A landscape with many valleys, sampled at points; each row gives a point and its height.
From any point a ball takes the steepest step (drop divided by distance) to one of its 2 nearest points. It stops when none of these is lower. Distance is the straight distance between rows; heights are no part of it.
q876 height 143: [  3 -10 -22 -23 -25  -3  -7 -29  -4  28   6  13  29 -11  52  -9 -50 -11
 -13 -11]
q962 height 303: [ 34  31 -23   1 -39  53  27 -22  27 -10 -58  -6  22 -14  25   3 -21  38
  12 -31]
q223 height 280: [ -9 -14  18  36 -24  27 -31  -8  27 -23  -8  -8  22 -37  15   1 -39  -4
  34 -52]
q913 height 326: [ 12  14  -2  14 -27  44   3  -9  38  -3 -60 -27  41 -32  15  -2  -6  20
   1 -33]
q955 height 202: [ 12  53   1 -25   9 -12 -14 -14 -25  20  -9  -5   4  24  -9   6  17 -28
 -11  10]
q668 height 587: [ 29 -30  -4   6 -36  25  71  29  24 -29 -32   4 -23 -20 -22  25  12  24
  16   6]
q292 height 299: [ -3  43  23  -5  26 -28 -32  20 -27  46  25 -20  -9  28 -13  10  -3 -16
   6 -55]
q240 height 368: [ 66  37 -20 -26 -24  -5  52  -7 -26  16  -6  24 -34  43   1  -1 -22   7
  11  22]
q514 height 240: [ -2 -61   4  15  21 -15  18 -13   7   0  62  22  20 -53  20 -15  -8   3
  -8  16]
q488 height 546: [ 37 -41  -3  15  11  -4  75  19   3 -34  24  -4 -37  12 -27   0   1  18
  27  14]
q65 height 336: [-18  53  11 -40  21 -17 -36  16   4  65  16  20  15  -3   8   4  14 -30
 -16 -28]
q639 height 151: [ 40 -13 -35 -18 -49  10  48 -15  -9  -3 -12  18  -8  23  41  -8 -59   3
  16 -18]
q685 height 113: [ -7 -26   1   2 -13  15   9 -15  47  44  24  16  41 -59  20 -12 -47  25
 -10 -48]
q971 height 236: [ -5 -57  16  -4 -18 -34  33  19 -13  37  13   0 -15 -12   4   8  16 -17
  -3 -17]
q784 height 166: [-16 -20 -14 -36 -14 -18 -19 -11   6  51  34  47  18  -5  36  -8 -35 -11
  -7  -3]
q905 height 250: [-33   7  16  29  15  -6 -29  -2   5 -33   4  -9  11  20 -38 -10   3   4
   2  24]
q844 height 479: [-60  45  15 -17 -30  26 -28  39  -3 -47 -48   0  18  42 -24 -13  -3 -10
  13   1]
q981 height 180: [  6  29 -10  19   8  -1  11  20   0 -19 -22  -7 -40  57 -59  -2 -23  37
  22  27]
q588 height 402: [-23 -13   5   6  31  -8 -49  -4   5 -23  35  23  16 -20  16  -3  46   5
 -15  39]
q959 height 425: [ -1 -20 -24  21  17   6   6 -33 -17 -58  -4 -14  -7  15  -4 -12 -21  14
   9  62]
q990 height 341: [  1  -3  -6  13  40 -14  20 -20 -31   8  27 -29 -21   2 -30  -1  36  22
  -7  30]
q927 height 140: [ -7  -7  19 -15 -17  19   2   7   7  18 -18   9   5 -39 -20  19  36 -11
 -34   4]
q541 height 174: [ -2 -34  -4 -12 -51   4  59 -22  20  23  -1   9  19 -23  14  -1 -57  23
  -4 -43]
q250 height 116: [ -2   9 -13 -12  -4  20 -36 -24   5   2  -4   2  28 -15  43  -1  -2 -23
 -15  16]
q775 height 301: [ 11 -49   2 -11 -44  -1  59  30   0  -5 -38   8  -7 -14  20  17  20 -22
   0  16]
q293 height 444: [-28  42   5   6  29  -4 -13  16  -5  18  -7 -31   5   8 -63  11  36  13
 -17   1]
q388 height 259: [ 10 -12   1  23 -14  24  -6 -20  14 -36 -13 -12   8 -11  15  -3 -40  -1
  19 -17]
q7 height 229: [-23  15  19  45  26  -8  -5  17   1 -18   1 -14  -1  15 -64   0 -17  24
  17   8]
q403 height 376: [-14 -14  -8   9  22  13 -50  -9  31 -11  28  49  29 -25  64  -4  16   4
  -2  12]
q270 height 271: [-46  13  24  16  16 -17 -73  19   6 -28  16   7   1  24 -26  -1  24   5
   1   5]
q368 height 447: [-15  65 -22 -22  -7  35   3  -9  -4 -26 -46  -5  16  19 -29   3  17  11
 -20  45]
q342 height 472: [-13   7  19  11  15 -35 -33  19 -33  -6  -2 -15 -35  54 -22   2   8  -7
  20 -12]
q783 height 83: [ -4  -4  28   4   4  29  20  -9  48  47  35  16  24 -63 -20 -10 -32  11
  -9 -49]
q133 height 305: [ 34   8   0   4  17 -29  12  33 -29  20   2 -23 -60  59 -13  15 -10   7
  31 -23]
q849 height 170: [ 17   8 -37   1   0  19 -28 -44 -10 -28 -13 -24   8  -1  47 -33 -35  -5
  -1  18]
q74 height 351: [-15  37   8 -32  30   8 -33  16  22  49  21  52  27 -27  24  -2  27 -31
  -7  -5]
q831 height 568: [ 44 -25 -15  -2 -20  15  73  19   1 -39 -10   8 -24   6 -18   5  15  22
  14  35]
q381 height 141: [ 19   9 -32  -9   3  14 -58 -36  -2  -8  -1   7  38  -8  69 -34 -22 -14
  -9  12]
q878 height 514: [ -4 -59  21  36  18 -31  14  -7 -14 -21  46  -8 -19  -4 -10 -12   6   2
  24   1]
q362 height 325: [ -4 -44  -5   3 -34  -2  19  22 -13 -40 -45  -3  -4  -3  19  16  22 -29
  -1  37]
q309 height 233: [  6 -24 -14   4 -12  14  18 -19   8  -9  -3  -4  18 -28  33  -6 -20  -1
  -3   2]
q936 height 173: [  9  52 -19 -26  -2  -5   4   0 -25  -8 -30 -11 -15  57 -16   0   8 -23
   3  33]
q766 height 470: [-52  58  -9 -17  -8  28 -27  16  -4 -41 -26 -20  36  26 -30 -17  -6   3
 -13  23]
q193 height 273: [ 41  29 -38  -2 -44  41  29  -8  20 -28 -64  -1   7  11  19   6  -6  31
   1  13]
q917 height 603: [  0 -32  20  24 -18  21  44  16  25 -20 -13 -13  -6 -22 -26  22  13  10
  19  -3]
q9 height 335: [ 63  14 -10 -15  -1 -23  37  16 -20   8   0   0 -51  58 -14   5  -4  21
  19   5]
q176 height 459: [-26  58 -30  -1 -10  41  -8   7   6 -56 -54 -21  29  17 -22  -7 -15  21
  -4  30]
q619 height 112: [ 11  -7 -27 -24 -52   8  26 -29  -7  34 -11  16  10  18  31  -5 -64   4
  -6 -24]
q995 height 395: [ -1  11  -1  -6   7  -4  30   5 -18  29 -20 -27 -26  -3 -41  10  60  13
 -30  16]
q733 height 345: [  3 -31 -26   9 -25  21   7  -5   1 -44 -45  -9   4   0  21   5  -4  -3
  11  28]
q58 height 319: [  0  75  20 -35  13  -5 -40  20 -10  54   5  -8  12  22 -14   0  14 -25
  -2 -54]
q351 height 318: [  8  13   0  13  48 -33  -6  -4 -46  24  27 -40 -24  32 -15   5  20   6
  -1  15]
q510 height 232: [ -9 -18  34 -10 -17 -36 -19  35  -7  31  -6   2  -7   2   8  23  37 -41
   1 -23]
q200 height 369: [ 10 -22  -4   5  23 -22  55  13 -29  11   1 -25 -30   7 -19  12  50  18
 -18  37]
q704 height 186: [ -5 -41  -1 -22 -24 -38   1 -10 -20  37  34  19   3   1  22 -14 -29 -27
  -6 -11]
q180 height 111: [  1 -28  16 -12  -9  11  37   6   4  36  13  11   4 -55  -2   2  18  -9
 -37  -2]
q149 height 16: [-10  26  14  -9  -4   3 -63   1   2 -25  20  16  13   3  23 -19 -26 -32
  17 -37]
q123 height 163: [ -9 -15   8 -15 -22  20 -19  12  26   9 -25  10  24 -47  22  13  20 -22
 -28  -7]
q53 height 52: [-18 -30  31   0  16  16  26  10  38  51  50  23  -2 -68 -23 -13   6   4
 -18 -31]
q840 height 272: [-45  35  20  -6  17 -17 -75  30  17 -10  24  28   8  21  -2   6  64 -12
  -2  -4]
q700 height 274: [ 14   3  27  20  19  -9 -13 -23   1   6  49  -2  -6  -4 -14 -13 -41  -7
  15 -26]
q264 height 499: [-17 -46  16  31  33 -52 -15   6 -39 -11  38 -14 -38  23   6   1  23  -2
  24  -4]
q175 height 429: [-22  20  -4  -8  58 -14 -25  11 -13  22   2 -21  -4  -8 -39   7  58  11
 -38  32]
q464 height 365: [ -7  -2 -43  13 -15  22 -20 -17  10 -57 -54 -32  18  12  21  -4 -18  17
  -1  32]
q595 height 208: [-20  38  14  34  20  -3 -11  26   1 -23  -9 -12 -24  53 -66 -12 -36  23
  32  -9]
q993 height 142: [ 18  30 -13 -16  -8   6  -5  15  -9 -29 -38   3 -34  65 -19  -4 -23 -13
  28  16]
q684 height 192: [ 41  -7  -9  -6 -29  -1  42   1  -1  -2 -15  18 -22  23   7  -1 -29 -17
  28 -10]
q470 height 432: [-17  46 -10 -35  -4  23   5  -6  -9   5 -45  -9   9   3 -35  13  53  -3
 -42  38]
q761 height 200: [ -9 -37  -5  -7  11  17  -5   0  15   1   7  17  17 -70  33   7  38   2
 -35  29]
q54 height 241: [ 26  17 -44  -8 -24  34  22 -33   5 -27 -51 -14  16  -7  24   8   4  13
 -25  40]
q434 height 416: [-23  -6   2  10  43  -2 -34   4   7   8  20   5   9 -33 -27   0  60  16
 -31  47]
q141 height 89: [ -6  16 -14 -18 -19  -2 -33  -5 -11 -26 -29  -5  16  13  24  -3  -4 -34
  -7  14]
q100 height 261: [  5 -41  -9  22  22  -1  -9 -37   6 -25  61   3  23 -32  32 -27 -25   9
  -3  20]
q142 height 253: [ 14 -16   3 -18  -6 -49   1  17 -55  27 -14  -6 -34  46  36   9  13 -33
   7   6]
q628 height 615: [-16  -4  26  37 -18  25  27  27  41 -32 -26 -11   3  -9 -67  28   2  17
  19 -11]
q742 height 279: [ 19   1   5 -13   0 -48  20  17 -41  48   1  -9 -40  50  13  16 -12 -15
  13 -27]
q287 height 227: [ -1  23  -3 -14   5 -36 -16   1 -45  25 -10 -13 -18  38  12   8  28 -33
   0   0]
q548 height 139: [-16 -58 -13 -30 -35  14  29 -34  48  40  15   5  28 -38  15 -12 -54  27
 -15 -54]
q67 height 297: [  6  39   7  22  64 -15 -29   0 -35  36  30 -35 -13  30 -28  18   7  19
   4 -16]
q589 height 226: [ 22 -18  13  22 -12 -29  27  14  -8  10   6   4 -40  34   0   0 -27 -28
  32 -26]
q681 height 209: [-13 -42  21 -15 -31 -53 -10  22 -17  44  15  20  -8   5  22   5   3 -28
   0 -28]
q273 height 458: [-22  24  17   6   8 -20 -28  26 -11  11 -10 -25  -4  25 -35  13  30  -4
   6 -16]
q976 height 363: [-20  14  -5  -2  32  22 -36  -1  34  32  29  60  20 -42  42   0  25 -10
 -16  10]
q305 height 566: [ 52  -8   0   1  13  -4  86   9  -5  -2  24   4 -34  13 -36   1   6  45
  18  -5]
q18 height 206: [ 27  -1 -49 -13  -7  15  19 -39 -22 -27 -20 -18  11  -2  43 -14 -16   6
 -11  42]
q755 height 332: [-11  16  11  10 -14  49 -21   0  53 -17 -28 -25  38 -48  -6   8   1   8
   4 -36]
q367 height 315: [-19  12  21  21  13  40 -26   1  56  -7  14   2  41 -63 -20   8   0   7
   6 -47]
q315 height 82: [-10 -24  16  -6  14  -3   6  12  30  54  30  36  11 -53  12   2  21  -7
 -33  -8]
q573 height 584: [ 29   4  -9   4  20  -1  89 -22 -11  15  28   1 -22 -16 -33  -5   9  38
 -10   1]
q136 height 415: [-20  26  -7  -2  11  10  23  16  -6  13 -33 -14  -7  10 -56  22  55  27
 -42  50]
q452 height 486: [ -8 -17  26  19  27 -48 -47 -12 -31 -17  21   6 -39  34  10 -10   1  -6
  17 -11]
q850 height 384: [ 10  -3 -34  22   1  39  -5 -33   9 -38 -28 -30  19 -12  -3   0 -19  30
  -5  45]
q904 height 269: [ 12 -37   2  -8 -31 -31  53  15 -20   5  -7   8 -27  11  14   8   5 -20
   2   6]
q852 height 254: [-39   5  34  -6  -8 -22 -56  36   7   6  -1  19   4   0   4   8  51 -33
   3 -21]
q898 height 389: [-25 -19  -2   9  15 -19 -67   0   9 -37  37  49   8  -7  55   4  31 -13
 -15  24]
q787 height 298: [ -8 -15  29  35   5  17 -20 -11  36 -12  22   1  21 -46  -6   1 -19  -3
  13 -37]
q554 height 252: [ 15   5  13   6  11 -25   3  -1 -20  29  22  -2 -20  15 -13  -8 -20 -19
  13 -23]
q225 height 405: [ 13  13 -24  18  29  27  23 -35   0 -39  -4 -24   4   5 -30  -4 -26  34
  -7  64]
q883 height 62: [-29  15   1 -31 -28  -5 -57  -1 -16 -49 -36   8  -2  35  39 -11 -17 -34
  12 -12]
q291 height 41: [-26  30  12 -35 -21  11 -73  -6   4 -41 -16  10  24  18  45 -19 -19 -31
  20 -43]
q632 height 205: [  7 -34   6   2 -28  -8  33 -16  10   8  13  -1   8 -20  20  -6 -50  -5
  15 -23]
q295 height 219: [-16 -48 -14 -12  31   7  13 -10  19  17  49  27  20 -68  22 -15  24  12
 -35  20]
q307 height 528: [ 19 -33  13  26  20 -18  47   3 -10  -6  25 -21 -17   4 -20   0  -4   6
  20   2]
q60 height 182: [-12 -14 -18 -12  -4  33 -21   1  26 -11 -29   2  37 -60  32  10  45  -9
 -41  28]
q781 height 281: [  6 -22  12  35  32  -9 -25 -40   0 -24  60   6   1 -16  19 -26 -42  -5
  16  -8]
q280 height 277: [  0 -21  34  17  12 -34  13  10 -17  55  33 -10 -23   1 -10   7   0   8
   8 -44]
q525 height 397: [ 77  46 -17 -26 -31  12  36   2  -3  -6 -17  32 -35  39 -17   5 -28  22
  22 -14]
q600 height 278: [ -1  40  22  22  38 -19 -25  -3 -20  23  26 -32 -19  43 -31  -4 -21   5
  27 -33]

Where does a ball stop that starts at each point below?
q525: q993
q193: q149
q367: q53
q240: q993
q781: q53
q878: q600
q176: q600

Call two points neighbours if one is among the 2 nearest of the other. Go from one point of each pair to the other, from neighbour to neighbour, staying as low as possible. Name the highest point that can't be avoided.
q53 / q149: q755
q619 / q993: q840
q600 / q53: q628
q993 / q53: q781
